Each row is a point on a landscape with many valleys, with its height.
From any point a ball rolls to the lowest of the 2 points nearest to it. It stops when none of these is lower. Distance is the straight distance between rows; heights are no part of it.
k668: [ -1 -17   9 -15 -13 -24  13  33 -54  -7  -8 -72 -31  25 -27 -17   2  -2
 -14  22]  height 455
k798: [ 47  14  20   9 -22   5   6  15  12 -16 -27  21   2  18  16  21 -32   0
  -3  23]  height 315
k973: [ 30 -33   4 -24   6 -23  23  23 -37 -10 -33 -50 -37  11 -13 -31   8  27
  10  16]  height 377
k437: [  2 -11 -15  -8  14  35  21  -7   4  23  32  29 -18   3   5 -16  -1 -43
  -8 -31]  height 418
k278: [ 40 -16  14 -13  30  11  32  -5 -19   1  -8  18 -12 -25  45 -17  -7  24
   7 -25]  height 108
k55: [  2  25   8  12   5  29  13 -14   4  12  23 -30  26 -32  -1  42  15 -38
  -4  -2]  height 653
k906: [ -1  11  32  21 -50   5  25  -2   8  12  49  32  52  -2  19  18 -13 -28
 -17   1]  height 444
k822: [-11  27  41 -11   7 -17   5  19 -30 -31 -33 -76  -4  -2  15   0  11  43
  -1  15]  height 551
k385: [-22   5 -27  11  -3 -30 -64  14  33 -15 -45   3   5  20 -27  15   0  27
  14  41]  height 263
k506: [  3  -1 -26  -4  30  -4 -61  -7  52  -8 -37  45 -12   7   1   0 -15  23
  33  22]  height 351
k447: [-18 -19 -28  12  48  28  17 -38  11   6   3 -48 -16 -39 -27   1  33 -18
   8 -35]  height 617
k255: [  0 -35 -22 -25  23 -11  -2  -6  -7  14   8  56   2   3  12 -50  -7  33
   7 -25]  height 654
k271: [  5  21 -29 -35  27  -1 -42  15 -26  14   0   9  -4 -26 -13 -11  24  28
  37  22]  height 430
k117: [-42  51  -2  -6  -2  -8 -47 -16 -21   9  26  -6  23 -42 -19  20  33  23
  29   5]  height 569
k289: [ 37  16 -19 -30   1  17   7  -1  14  27  28  50  54 -22  16  16  21 -26
  17  21]  height 319
k342: [-53   6 -20   0  -2  -1 -51 -12  47 -20 -12  46 -32  41 -23 -28 -18  19
  12  -5]  height 540
k150: [-39  -7  -7  26   7 -12 -27  -1 -15 -10 -15  -3 -58  21 -12 -19 -12  15
   2 -17]  height 471
k560: [ 36 -28 -18  16 -22  13  38   0  43   5 -12   5  22  35 -14  22 -16 -56
 -39  12]  height 589
k48: [ -9  -8   3  43 -13 -26  -1  -6  23  -5 -11 -32  51  -3 -10  44   1  14
 -20  -2]  height 305
k514: [-29  31  16  14 -17 -34 -40  -2 -21  -6  12  -1  29 -23  -4  13  19  43
  19  14]  height 541
k690: [-19  14  13   3 -14   1   5  12 -13  -4  15  -1 -12  18   9  -9  -2  -7
  -7  -5]  height 348
k258: [ 11 -14 -17   8  -5  20  36   5  38   2 -13 -41   9  21 -15   8   7 -44
 -37   8]  height 556
k442: [-38   3 -11  -1 -22  -3 -24  -5 -42  17  56  18 -14   5 -31 -10  12 -10
  12  -8]  height 613
k983: [-10   3  15  21   1  -6  10 -17  14 -16  -8 -18  30 -10   9  18  -1  11
 -20 -22]  height 379
k911: [ 29 -27  32  15 -14 -29  21  24 -51  -2  -8 -12 -24  12  16  11 -26   0
  -9   8]  height 445
k549: [  2  -5 -24 -41  19  45  30   1   9  25  30  -1   1  -1  -6 -35  22 -43
 -14 -24]  height 462
k23: [-30  27  15   3  33  20  -6 -28   6  -2  22  19   1 -33  31  -7  12  18
  15 -45]  height 372
k7: [ 31  15  20  33 -24  13   6 -13  45 -31 -31  32 -11  22  11  27 -43   5
 -21   7]  height 236
k541: [-19  68  25  -3  12  32   3  -3 -14   2  28 -41  34 -45   5  47  32 -22
   6   1]  height 625
k133: [-29  35  22 -18   3  21  15   2   4 -10  16 -42   3  -7  10  -5  11  -6
 -11 -18]  height 422
k940: [ 39 -33  34   4   4 -33  20  10 -30 -12 -31   1 -30   4  43  -7 -36  42
   1   1]  height 358
k808: [  5  -3  -8 -17  18  41  49  -3  21   4  10 -50   2  -9  -5 -10  12 -46
 -22 -18]  height 513
k903: [ 35  -7 -11 -19  19   0  12  13 -16  18  -4   3   3 -19   3  10   6  -5
  11  16]  height 191
k666: [-12 -35 -16 -32 -10 -18   5   8 -13   9  23  39   1  33  -3 -61  -7  27
 -15 -17]  height 630
k423: [ 31  11 -10  -8   5   8 -12   8  11  10   7  42  22  -6   7  12   1  -6
  16  26]  height 270
k836: [  0  21  -1 -11   6 -25 -33  20 -19 -14 -25 -23  22 -14   1  11  12  50
  19  33]  height 506
k397: [-24  26  45  -1 -11  -5  25  13 -16 -26  -9 -79  -4   7   4   2   3   4
 -24  -3]  height 494
k309: [ 11 -16 -24 -13 -30  -5  -3 -19  10  36  53  53  59 -26 -12  20  32 -35
  13  27]  height 370
k454: [ 11 -27  14  25  38   7  31 -46  40 -14 -32  -5   3 -40  35 -16 -10  32
   1 -46]  height 518
k831: [  3 -52 -33  -1 -14 -14 -13   2 -36  35  45  60 -14  15 -25 -22  -2 -23
  11  -4]  height 703
k261: [ 34  -3  26 -42  30  15  42   6 -38  12  23  26  -9 -16  45 -40 -13   5
   0 -25]  height 239
k627: [ 18 -27 -29 -18 -17 -29 -21  20 -67  31  25  23 -15   9 -33 -13   5  -4
  23  21]  height 723
k472: [-28   3 -26  23   1 -13 -57   4   7  -8 -21 -21 -27  19 -38  17   9   2
  12  21]  height 190
k88: [ -8   4  16  -2 -30  -8  27  39 -36  -8   8 -81 -13  33 -32   4  -7 -29
 -27  14]  height 508
k128: [-27  -8 -20  10   3  33  -4 -10  26  -2  -2  27 -59  51 -21 -27  -6 -44
 -14 -15]  height 546
k970: [ 44 -15  19 -43   2  -7  48  39 -45   2 -16 -20  -8   4  17 -29  -8  15
   3  18]  height 349
k730: [-33   3 -17 -15 -38  -9  -6   3 -28  15  58 -25  11  19 -47 -12   9 -16
 -17 -10]  height 583
k764: [-32   1  -6  -4 -34  -8  15  20 -16   4  30 -60   3  26 -41  -5   6 -35
 -30  -7]  height 550
k151: [  7  40  43  11  -1 -16  -5  21 -23 -25 -34 -35  -5  -9  29  29  -5  27
   6  21]  height 588
k572: [ 22 -41 -41   2   5  21  21 -21  75  -6 -16  12  12  45 -24  -3   9 -54
 -36  -4]  height 615
k16: [ -5   3  18  53 -14  -9 -12 -31  54 -31 -38  31  11  11  11  35 -35  17
 -15   0]  height 132
k844: [ 45 -21  31 -22  13  -5  51  14 -16  -7 -28  -2 -19   0  46 -35 -20  22
   4  -6]  height 251
k998: [  7 -42 -37 -13  16 -11   2  -8 -25  32  33  34  12 -17  -9 -15  14   4
   8 -22]  height 680
k700: [-24 -12   7  -5  -5  -7   5  20 -30 -11  -1 -18 -49  29  -7 -35  -8   8
  -1 -13]  height 417
k919: [-13  25  -6  19 -12  15 -30   7  -4 -10  -4  -7 -17   8  -9  20  10 -16
  12  17]  height 273
k279: [ 20  14 -24 -11 -19  -1 -32   9  33   3 -13  60  19  23   1  -1  -2  -1
  16  46]  height 316
k933: [  3  -4 -31 -38  21 -19 -25  16  -6   2 -19  -8  17 -15 -12 -16  15  49
  26  14]  height 467
k94: [-29 -10 -18  22   1   7 -28 -15  31 -10 -15  19 -48  30 -13 -25 -19   1
  -1 -17]  height 510
k689: [-32  59  11   0   3   0 -29   5 -33   1  18 -47  10 -39 -13  38  31   3
  19   9]  height 594
k476: [ 19  14  -4  13  -3  38   9 -21  33  11  22  14  20 -10   3  34  12 -53
 -10   1]  height 674
k121: [ -8 -19   2  16 -56  -9   6 -16  -6  31  58  48  43 -10 -10  14  10 -27
  -1  16]  height 416
k355: [ -4  26  -6   8  34  44  11 -17  36  -5 -23 -58  -1 -33 -11  30  32 -24
   4   0]  height 681
k724: [ 23 -24 -30  -4   1  44  12  -9  52  -4  -8  23 -40  47 -14 -17  -6 -62
 -21  -4]  height 582
k710: [ -2  -6  -8  31  35  40  18 -27  34  -8 -34 -64 -36 -30 -17  11  15 -24
   8 -21]  height 655
k504: [-24  -3  17  64 -49 -28 -21 -29  40 -18 -24  43  19  18 -10  40 -28   5
 -10  17]  height 111
k471: [ -9   2  22  31  18  -2  -2 -31  26 -26 -30   1   4 -27  30  14 -15  33
  -4 -40]  height 453
k625: [  4 -17  32  13 -25 -43  16  17 -44   4  10 -11  18  -1  14  16 -13   6
 -13   0]  height 501
k775: [  1   3 -34  -5  31  -1 -57 -10  12  10 -10  29  -2 -18  -9  11  15  11
  38  14]  height 389
k874: [ 22 -16  -6 -11   8  -9  -4  26 -17  -1 -35  -6 -20   2   8  -5  -5  15
  13  25]  height 281
k300: [ 29  18  39  11 -35   3  27   6   3  -3  10  30  15   3  34  12 -29  -7
 -16   8]  height 383
k835: [-18  -8 -32 -36 -14 -23 -21  16  -1   1  11  14  16  38 -24 -49   4  28
 -10   0]  height 602
k227: [-31  -8 -25 -15   0 -22 -31   7  35 -17 -26  29  -8  43 -12 -49 -22  41
  -3  -4]  height 568
k215: [  1 -21 -18  -5  52  20  22 -31  31  10 -18 -16   0 -49   6 -10  14  11
  10 -36]  height 574
k524: [  7  29  34  16  32  19  10 -17  -9   2  11   8   6 -53  48  23   2  13
   9 -30]  height 278
k358: [ 20  -4  28  -2  47   2  27 -22 -36  10   5   5   2 -65  50   7   0  19
  12 -36]  height 131
k492: [  2  31  46 -13 -27 -24   1  32 -48  -3  11 -17   7  -2  23  15   1  14
   5  20]  height 549
k826: [ 20 -15  19 -13   6  24  46   4 -31  17  41  32 -28   0  32 -22 -33 -32
 -11 -37]  height 343
k353: [  5  16 -13  -3 -12 -14 -51  12  56 -21 -43  31   6  35  -8  -1 -18  18
  11  49]  height 309
k411: [-30  -4   5  37 -38 -31 -24  -9  12   4   0   7  30   8  -9  30  -3   9
 -11   7]  height 223

Where does a ball stop that starts at each point below?
k492 -> k278
k933 -> k472
k560 -> k278
k447 -> k504
k55 -> k472
k906 -> k504
